Points, in no order, along strands that fork, close into loops and pass close to each other.
In the rows, zero is written as 128.
Two points are linked if the straight distance between their rows is under 111. Some points are linked to none.
Z_745: [ 81 119 113 123 110 166 140  90 158 195 101 161 112 114 167 172 167  92
 125 189 118 163  78 134 203]
Z_313: [151 166 154 105 148  97  88 164 139  84 174 155 118 111 118 130  71 145
 166 109 112 111 152 144 136]
Z_948: [118 100 123 144 106  87 160 141 108 190 116  76 163 180 127 106 179 135
 106 124 163  96 103 108  61]
Z_454: [107 173 137  98 115  76 121 147 163 151 120 123  99 121 105 134 139  73
  84 126 141 120 121 101 150]
Z_100: [169  90 123 134 124 175  82 136  94  68  92 162 135 116 138 107  90 109
 131 104 147 108 159 149 116]
Z_193: [ 93 127 111 103 132 154 133 134 145 170 138 180  98 111 150 152 137  99
 150 212 112 158  72 132 198]
Z_145: [117 112 136 139 132 128  70 190 118 114 115 171 176  98 125 117 147 114
 112 100 148 105 103 140 124]
Z_951: [210 110 126 162  67 154 151  71  86 160 115  91 160 162 136 136 151 144
 135 108 133 117  89 143  71]
Z_445: [ 86 139 156 110 126  86 109 117 174 182 137 143 138  90 146 179 131  76
 122 142 120 161 112 132 187]
Z_245: [156  90 146 166 120 108 147  57 115 167 138  56 165 136 121 135 129 177
 132  70 119 157 146 138  98]
Z_741: [147 132 134 115 121  56 153 160 125 148 134  83 130 183 141 113 124 140
 128 134 161  87 156 114  80]
Z_77: [126 173 121 120 106 124 181  79 151 149 119  85  95 146 109 135 152 116
 105 130 122 129 125 102 131]
Z_332: [181  84 101 144 118 172 170  38  99 139 108  81 111 150 147 140 110 144
 126 130 116 157 140 133 132]
Z_695: [109  73 101 109 164 105 144 175 114 142 120 121 102 167 158 109  96 131
 137 182 162 116 164 115 135]
Z_505: [155 150 118 142 105 159 162  83 125 121 112 102 120 140 110 125 150 136
 122 115 120 125 116 117 110]
Z_277: [111 181 163 129 139 101 100 146 150  74 140 135 144 115  87 130 138 134
 109  64 111 117 168 116 105]
Z_683: [124 116 111 120 161 122 175  92 127 147 154  74  85 132 126 133  89 153
 143 152 110 165 133 108 163]
Z_441: [132 169 164 144 138  97 106  89 116 123 157  76 109  75  72 134 117 156
 108  62  96 157 110 104 151]
Z_538: [108  64  94 148 145 197 181  96 108 130  92 112 117 183 143 112 150 156
 137 169 141 150 171 126 109]
Z_336: [146 130 137 127  95  49 155 150 115 184 131  68 152 187 140 111 155 131
 107 125 166  77 123 111  60]
Z_920: [122 148 143 128 136 135 111 114 145 124 151 136 129  87 117 147 116 136
 145 111 100 157 108 138 168]
Z_42: [151 174 156 131 120 121 101  77 134 135 156 109 108  63 101 160 105 129
 124  89  87 165  82 124 188]
Z_390: [ 63 183 141 114 118 165 139 104 198 132 114 160 124 136 127 164 183  98
 122 145 114 149 145 133 154]
Z_914: [129  41 115 145 154 152  87 157  99 113 120 147 155 102 184 117  81 144
 155 146 145 138 144 173 145]
Z_910: [104 194 145  98 125  59 107 191 152 116 142 144 115 122  88 118 141  95
  88 107 138  99 130  99 115]
Z_488: [216 139 127 125 104  92 124 130  87 125 128  95 102 137 123 111  91 131
 127 116 144  84 109 117 111]
Z_535: [ 25 156 129 130 160 109 144 163 154 128 151 132 139 114  76 116 186 131
  95 110 105 157 107  85 126]
Z_341: [100 154 146 127 149 162 115 131 161  52 119 152 135 119 103 127 129 129
 130  89 117 135 196 131 116]
Z_17: [112 105 150 125 161  82 101 179 130 151 190 157 165  94 154 150  95 149
 186 162 112 145 101 159 154]
Z_591: [185 127  91  81 134  93 126 152 105 132 136 133  59 142 143 117  51 104
 128 171 142  99 126 115 159]
Z_705: [ 79 210 152 103 113 137 144 112 206 103 124 152 120 153 126 157 169 104
 118 132 116 127 177 133 124]
Z_94: [174  94 153 134  93 131 107  80 144 134  93 124 167 150 168 163 126 105
 124  96 150 132 187 163 115]
Z_5: [154 202 132 112 116 112 112 170 131  62 116 164 104 129  82  91 123 105
 108 110 137  68 151 106  84]
Z_809: [138 106  90  87 153 100 114 203 103 141 134 163  72 125 128  95  66 108
 128 183 153 106 112 112 155]
Z_343: [161 126 101 129 106 141 124 186  91 118 111 155 135 147 118  88 154 126
 127 136 158  70  75 123  84]
Z_723: [ 31 103 121 135 176 117 123 191 128 119 124 131 136 106  90  94 160 124
  92 117 136 150 122  93 124]
Z_599: [121 165 115 108 143 148 111 175 129  65 113 175  91 113  82  92 112 105
 117 121 134 101 142 108 122]
Z_678: [108 112 155 160 136  87 145  78 143 173 153  73 182 132 122 142 151 184
 126  63 108 159 150 134  95]
Z_231: [201 123 105 125 115 173 110 141  85  61  99 172 118 146 135  99  87 119
 152 130 140  72 148 141  89]
Z_329: [ 41 148 140 126 172 129 145 132 159 119 160 122 122 105  85 128 147 136
 125 120  95 181 134 101 147]
Z_63: [196 112 107 143  79 145 156  93  96 173 127 101 146 166 167 132 146 160
 153 139 131 102  68 154 101]
Z_275: [107 126 145 135 146 171  82 124 142  55 111 152 131  86 111 123 103 111
 117  86 122 148 185 138 140]
Z_862: [116 152 151 149 115 108 129  92 152 156 146 102 175 126 115 147 170 159
 121  70 107 133 121 134 105]
Z_241: [ 78 139 122 117 152 135 113 183 136  91 111 160 105 106  86  97 136  95
  99 120 138 125 134  94 134]
Z_511: [ 37 132 156  92 173  46 137 190 156 168 202 156 132 118 111 129 142 111
 152 193 106 163 109 104 143]
Z_366: [165 118 105 130 107 137 159 122 120 173 147 120 143 164 182 139 139 179
 177 163 127 106  82 162 120]
Z_767: [112  74 111 143 172 116 165 108 111 151 154  69 115 122 140 120  85 173
 148 146 119 174 139 125 148]
Z_763: [163 103  84 108 121 196 120 109 105 105  89 177  82 125 169 138  99  96
 124 164 123 124 104 137 175]
Z_207: [124  48  99 142 137 190 113 137 105 129  94 163 146 128 185 127 124 134
 146 166 145 138 128 164 147]
Z_576: [132  94  81 119 154 188 147 117 106 112 127 143  81 123 152 125  88 137
 151 176 111 148 109 129 175]
Z_823: [168 167 131 155  83 140 154 108 104 117 107 102 143 153  95 109 172 117
 105 109 139  95 105 109  59]
Z_54: [121 191 158 111 102 124 136 105 195  99 112 143 138 164 143 158 158 105
 119 118 132 108 207 146 100]
Z_53: [138 140 158 125 108 121 117  93 177 128 103 130 159 152 154 167 139 110
 123 101 139 129 200 155 119]
Z_282: [128 220 157 118 110  90 100 160 152  75 134 151 139 122  84 121 154 113
  92  79 123  82 145 115  90]
Z_183: [224 131 102 107 107  99 127 126  79 136 131 111  73 129 138 120  67 121
 123 140 133  91  89 118 149]
Z_496: [191 167 145 110 108  49 138 144 123 138 151  79 116 158 130 121  96 143
 129 117 141  77 144 118  91]
Z_509: [147  98 144 143 119 163  53 135 106  71  86 152 140  77 122 113 103  88
 100  77 145 127 150 143 134]
Z_650: [104  48  82 139 162 189 132 128  95 131 121 148 109 102 172 121  91 140
 150 188 118 167 103 151 182]
Z_36: [ 83  97 131 144 142 165  79 174 136 120 116 196 179  84 148 133 156 122
 135 126 132 137  99 159 147]
Z_541: [183  81 130 166 100 147 159  47  93 156 114  65 152 148 120 132 129 152
 124  91 128 153 130 129  91]
Z_27: [164 175 151 108 128  67 110 154 141 111 160 117 116 129 117 132  88 137
 141 106 125 102 153 128 124]
Z_998: [170  94  95 146 120 196 184  87  97 108 104 118 126 198 143 117 137 163
 156 163 133 123 161 135  76]
Z_136: [145 106 118 148 123 183 121  56 107 102  96  93  97  77 108 125 107 108
  92  96 114 176 123 117 168]
Z_833: [139 120 144 161 129 141 119  98  93  95 108  82 127 100  70 100 135 131
  91  67 131 144 141  98 105]
Z_47: [121 142 163 165 139 114 104  93 106 102 138  78 143  91  68 117 143 159
  91  40 108 154 137 104 112]
Z_821: [ 98  76  97 106 172 109 126 204 106 141 137 147  95 131 141  97  84 123
 140 188 153 126 128 115 152]
Z_236: [151 134 104 120 124 131 147 135 125 146 147 129 113 141 149 130 123 153
 159 157 125 115  88 137 141]
Z_581: [150 102 125 155 129 171 130  76  87  82  88  84  99 101  83 100 107 109
  87  92 133 155 151  99 123]
Z_749: [156 119 133 142 108 126  81 182  90 107 105 155 167 120 105 100 154 116
 107  91 156  78  90 125  89]
Z_525: [137  80 130 134 160 112  99 162 108 129 167 139 147  96 167 130  65 159
 179 147 122 142 127 164 153]
Z_49: [118 152 153 102 116  64 106 134 171 170 126 123 125 115 142 160 124  77
 104 125 142 128 130 124 164]
Z_582: [ 89 101 134 112 152 146 121 138 145 153 157 193 132 102 170 165 117 118
 185 212 104 167 109 159 188]
Z_141: [ 62 103 141 124 155 158 116 153 158 143 143 202 157 124 176 162 144 141
 188 197 115 153 139 167 166]
Z_533: [161 125 106 134 122 194 171  52 125 106 111 113 100 142 139 144 123 147
 137 132 102 153 142 133 144]
Z_972: [117 116 110 110 142 100 161 164 127 140 117 111 101 173 135 106 125 125
 125 164 156 106 153 105 114]
Z_16: [ 70 152 127 129  97 179 144  81 183 172  95 160 126 142 160 170 194 103
 121 170 120 149 120 141 170]
Z_346: [ 62 115 138 137 146 155 109 165 160 136 132 190 180 121 158 150 174 142
 160 149 125 138 125 160 137]
Z_738: [131 142 111 111 126 109 164 107 141 172 143  99  94 135 137 141 118 125
 130 158 122 138  99 114 164]
Z_104: [164 116  96 116 119 153 133 172 100 101 107 165 115 169 149  98 116 131
 151 164 158  69 132 135  94]
Z_173: [141 187 153 146  75 106 134  81 149 157 139  96 170 134 111 142 185 134
  96  71 116 108 104 132  85]
Z_118: [103  67  94 153 164 183 178  83 118 133 128  96 121 142 143 121 121 183
 150 152 115 180 154 137 136]
Z_819: [118 144 159 103 160  69  94 194 142 124 200 165 152 107 128 138  95 149
 174 139 109 128 121 146 134]
Z_927: [ 76 140 152 125 158 133 131 118 169 126 161 137 140 103 123 152 130 135
 149 130  99 177 145 133 155]
Z_490: [107 132 121 143 112  95 137 168 109 162 128 111 162 146 105 102 189 133
  94 108 148  93  72 107  86]
Z_252: [172 195 152 147  50 110 127 108 120 140 114 107 163 145 109 124 187  94
  86  90 142  77  97 127  53]

A fork is a point with three links, a tip a point with one. Leave the first point through the second and follow the links. Name the first fork or tip that comes.
Z_329, Z_927 -> Z_136
Z_488, Z_183 -> Z_741
Z_47, Z_441 -> Z_282
Z_745, Z_16 -> Z_94
Z_914, Z_525 -> Z_496
Z_823, Z_252 -> Z_541
Z_27, Z_313 -> Z_763
